Points on a hilly landscape, in no order, each with its height.
From any point a climber steps to the highest of the 2 points nearest to it. It stops when none of these is higher. Distance is the straight distance between rows; heights are no part of it.
rami height 4.1: 477 114 -17 39 32 -17 275 -228 -31 -117 169 -125 66 -773 274 -175 105 -38 667 137 -68 -39 -258
Mub height 38.3: 308 451 382 109 177 -139 -32 -32 -26 197 -543 421 -104 -42 -189 162 182 -32 -255 -357 -24 -301 51
Rilab height 22.0: 101 -332 -26 102 97 -6 31 22 318 -125 -205 -279 4 -399 -170 -117 111 -42 201 225 20 -17 37
Muso height 12.0: -11 -118 -98 45 73 350 -281 47 -36 310 -509 -18 -179 89 -115 445 -357 -70 -272 -408 124 -218 -37
pegis height 23.3: -225 85 36 -235 -170 440 281 -358 -163 -8 154 -60 -481 -232 596 -113 -553 -241 -211 -170 35 523 -496
fos height 19.1: -16 -465 -9 19 39 246 -48 97 97 213 -40 -123 -350 -178 -128 -83 -243 -46 -213 113 111 143 -62
mip height 56.8: -225 -156 144 151 54 32 -323 -141 158 -3 -364 -61 134 149 -601 156 354 354 -354 -202 -138 -352 222
Kasum height 15.0: 23 -150 9 106 168 -112 215 250 340 -65 108 -146 -18 -110 224 -99 -262 -79 200 196 -34 56 69
Musit height 8.0: -374 -274 -204 -111 168 114 -110 311 -170 -72 159 -285 143 355 69 280 -340 -106 262 121 126 6 138
tuze height 55.5: -196 -165 -307 -300 281 -293 454 164 220 -150 201 331 344 232 110 -287 -341 363 69 373 6 -64 233
pul height 5.0: -286 -614 -324 43 82 271 -315 58 -234 1 217 -98 128 229 -23 302 -375 -23 171 -71 183 -25 -1
fovot height 25.4: 304 231 315 161 -150 -101 -214 -117 -9 -34 -27 -15 231 -315 -147 -107 685 -159 175 -99 -230 10 42
mek height 55.3: -170 161 40 49 -165 322 -430 148 104 110 -263 -466 -77 134 -71 391 209 -145 -317 -405 -163 -188 240
Pak height 19.3: 67 242 305 215 357 -30 -30 78 -76 41 6 98 -176 -101 -17 172 -151 -355 299 -199 119 -110 230
rezev height 11.9: -347 -39 -287 -86 155 246 -32 350 92 -78 400 -242 86 160 546 347 -656 53 415 114 191 73 66
fopa height 26.3: -154 -260 14 -183 -16 295 212 -212 -196 270 303 42 -474 -180 254 -131 -327 -239 -278 13 88 354 -264
rivu height 54.6: 5 368 364 77 18 -40 -21 -106 159 133 -579 94 40 274 -183 194 201 79 -493 -242 -169 -298 249
nin height 34.9: 461 104 -44 70 -236 -67 27 -145 27 -67 -275 -378 61 -289 127 -81 501 -67 252 -41 -248 80 -38
dop height 17.3: -382 276 -263 157 -22 278 327 18 466 -47 419 117 -229 -272 733 62 -703 184 213 254 247 296 104
kug height 15.2: -130 477 98 -111 -208 -510 191 81 -146 -101 327 -26 206 536 180 -262 393 -3 -168 228 -257 101 -1
Riv height 47.3: -31 190 -265 -118 -73 -240 268 -58 158 -324 -185 -129 476 490 186 -104 194 80 -33 376 -348 272 403
patuv height 19.2: -423 296 -51 84 -82 420 374 -226 445 36 374 14 -404 -570 684 -68 -816 31 12 116 198 432 -72
vata height 43.8: -136 8 52 -43 187 -251 98 -17 80 -168 -58 -143 369 170 -238 -192 265 18 88 169 -175 -20 341
vab height 33.6: 71 -415 -178 -459 -398 53 141 174 -227 218 358 52 -416 189 73 -164 0 94 -389 9 189 147 -555
nari height 39.8: 125 52 -253 -177 -184 -353 435 277 157 -224 -296 50 145 326 206 -282 143 226 -140 250 -304 154 42
nilu height 29.1: 199 -106 -52 -103 -491 -175 -223 -20 134 -182 -115 -234 210 -77 -188 -208 787 254 138 282 -331 118 -244
susu height 28.4: -11 24 -101 -129 -224 -89 -137 445 -181 94 -350 -68 -166 568 111 239 -30 72 -356 -92 -71 -74 -71
pora height 45.4: 155 -236 78 -72 -190 9 -380 88 -410 288 485 275 -301 -44 -348 67 303 79 -80 -213 273 -131 -559
Dase height 55.4: -191 271 -139 27 229 -331 283 -211 177 -354 -118 -29 556 492 49 -282 -34 -76 63 475 -411 128 568
tum height 75.9: -147 -176 137 157 -33 142 -311 219 229 123 -378 -343 -184 59 -385 147 149 64 -274 -183 -80 -253 79
Vupab height 11.4: -43 -16 -76 40 43 182 -41 246 -170 -69 391 -339 -224 -82 378 322 -356 -301 437 -167 295 78 -119
vum height 58.8: -5 -74 -36 -36 -5 -123 -126 -364 147 -265 -104 -252 398 54 -454 -182 682 119 146 215 -169 195 395
sema height 38.6: -129 373 138 59 184 65 -205 -326 98 134 -317 82 220 457 -372 190 82 -39 -502 -57 -189 -391 541
Vaze height 14.3: 121 129 120 103 213 49 -1 146 -357 18 355 103 -228 -36 253 238 -426 -278 423 -305 274 16 -5
giki height 15.6: 91 -84 -278 242 -12 343 -244 -39 -199 173 -330 204 -17 33 53 494 -451 -240 -219 -560 308 -11 -142
dozub height 49.6: 78 -254 21 35 260 103 -33 -87 -199 195 -318 530 -189 141 -103 44 -501 0 -269 -73 39 -127 176
sufo height 30.2: -180 619 105 2 269 46 -168 -433 -208 -27 -246 211 280 510 -76 336 -108 -68 -280 -217 -36 -377 354
Begop height 42.2: -66 29 -54 -76 245 21 -89 -88 -397 68 -288 336 133 338 -280 277 -262 64 -174 -132 96 -357 191
Ruto height 34.0: -5 -101 -68 -78 -224 -391 87 375 -10 47 -194 -11 -15 371 139 -81 92 219 -247 124 -279 -89 -70
nuso height 74.4: 245 -172 178 177 205 -176 -15 -12 -8 140 -168 260 -110 -355 -482 -175 200 -28 0 -73 45 -132 -19
Vaz height 17.2: 371 453 417 310 -11 -324 -145 -92 -92 -68 223 143 103 -423 -147 -148 611 -330 435 -107 -101 -42 -110
tekob height 11.5: 376 384 393 167 -60 -449 127 60 -190 -119 421 149 69 -490 159 -259 390 -193 537 -56 -115 -91 -253
botel height 21.2: -280 127 81 -111 -118 511 177 -230 229 106 277 -158 -313 -472 620 -144 -726 -143 -158 -3 55 479 -295
sikug height 23.0: -5 -253 -134 -100 -46 302 150 95 25 175 89 -193 -465 -149 205 -65 -543 -114 -222 -44 172 226 -242
mufet height 14.9: 29 -306 53 72 93 362 -180 119 -35 228 -199 -84 -334 -141 -225 258 -213 -139 -125 -183 245 -105 -138
Zosa height 11.6: -60 570 -15 27 -75 -495 328 134 -175 -214 20 2 -35 662 254 -93 -45 73 -164 122 -245 9 213
Rapuz height 23.7: 370 209 -66 -176 -475 -455 -32 -83 -124 -159 -77 196 230 107 92 -357 724 245 146 314 -298 76 -295
Kura height 57.6: 174 -268 134 158 281 63 70 -67 -125 325 -122 464 -322 -152 -369 -113 -194 38 -312 -103 15 -56 85
Zavap height 29.8: -197 -573 -114 -300 -80 293 89 -221 -372 164 283 73 -321 43 150 -58 -57 -33 -335 -80 138 292 -478
gupen height 23.6: 115 -239 -246 49 -229 120 -63 262 -360 212 -165 -32 -281 328 181 286 -300 -39 -175 -209 163 156 -255
Guf height 47.4: -21 -485 -155 -145 314 39 388 -196 333 -25 271 306 101 -450 -87 -462 -24 162 205 337 163 167 138
rom height 41.4: 20 309 272 12 -416 219 -408 199 213 203 -60 -435 -109 21 -166 258 478 -121 -392 -354 -77 -190 62
gis height 19.6: 69 337 -48 -223 -463 -529 -51 -66 64 -199 390 -38 448 295 170 -474 660 117 34 329 -258 169 -53
Fut height 36.8: -56 -491 -175 -123 249 -113 253 -42 226 -283 177 -8 275 -144 -385 -307 246 318 304 413 66 -12 116
fol height 43.7: -56 108 152 91 -224 -165 -244 -290 156 -47 -204 68 233 170 -604 -134 713 287 -292 -55 -197 -107 212
vuz height 10.5: -96 73 -122 91 169 74 286 170 484 -241 323 -190 3 -457 378 -148 -409 -63 546 205 204 35 21
Bas height 27.8: 208 501 403 225 66 -56 -176 67 151 133 -191 122 -90 -122 -8 137 180 -152 23 -338 -33 -251 171
kune height 43.5: -38 212 274 -18 -300 -9 -433 90 -166 312 -96 -24 -67 69 -264 218 404 -58 -215 -277 18 -213 -132
Fibu height 18.6: 164 -131 -297 199 -234 235 -50 -125 -344 71 -170 208 -240 -16 302 319 -500 -363 -190 -542 353 423 -316
bop height 35.7: 26 35 67 0 -411 -211 -180 22 169 -95 -173 15 125 147 -409 -173 660 279 -256 142 -291 59 -96
nupu height 68.0: -351 137 -89 -153 315 -407 396 74 47 -228 120 19 390 555 123 -293 -133 189 -7 415 -219 -84 245
Roled height 56.3: 113 -62 338 45 30 -43 -288 116 -208 206 -14 166 -228 -142 -415 -20 284 31 -127 -91 85 -299 -350
biran height 36.0: -246 254 -75 82 207 138 -250 -495 -498 -144 -151 231 473 524 -219 323 -164 -83 -225 -133 58 -570 179
nodi height 33.1: -225 -169 163 64 379 -51 -122 62 -3 53 2 -86 48 22 -369 -19 16 -73 147 18 -14 -193 273
rike height 7.2: 161 21 -76 -69 241 104 316 23 279 -239 375 -93 182 -714 258 -232 -74 -17 671 99 231 -7 15
zene height 28.5: 241 -449 -130 -133 162 117 93 -122 90 -328 -196 -209 197 -373 -346 -84 339 117 421 319 -18 38 -19
sutez height 7.3: 509 324 236 181 81 -353 303 -116 -158 -166 103 10 -38 -652 211 -169 85 -156 584 -64 0 -11 -173
zofuf height 15.1: -383 83 -133 39 76 346 139 274 463 10 432 6 -47 -121 718 323 -895 147 315 422 289 227 97
Pekol height 25.0: -127 -330 303 190 365 200 -300 -82 87 37 -3 -140 -68 -234 -656 101 105 -28 38 -118 114 -234 96
kod height 20.8: 102 -243 -439 134 -362 65 8 85 -456 61 -95 70 -6 252 387 255 -400 -161 -151 -486 383 253 -384
runaf height 44.3: 324 103 -91 -121 -114 83 -223 -325 -47 -233 -245 -285 270 -307 -195 13 595 68 243 245 -294 200 261
ruze height 38.7: 114 -174 15 -272 -397 -214 -208 282 -215 128 343 80 -241 202 -137 -176 253 234 -96 -16 133 -76 -633
miz height 59.5: -294 -364 -303 -144 336 20 344 46 399 34 154 300 172 -136 119 -235 -412 280 90 354 30 126 279

Two climbers start at each pair of points below. Name the first point that both come to, or write never.
mufet / Musit => fopa
Vupab / patuv => never
Muso / biran => never
vab / Kasum => never

Call two points neighbours if one is among the 2 nearest of the other. Go from one point of each pair to the other, from neighbour to neighbour, staying as high as possible. Name the lowest point that can't be avoided.
nupu / tum => Muso
miz / nupu => tuze
tum / nuso => rom
tum / rivu => sufo
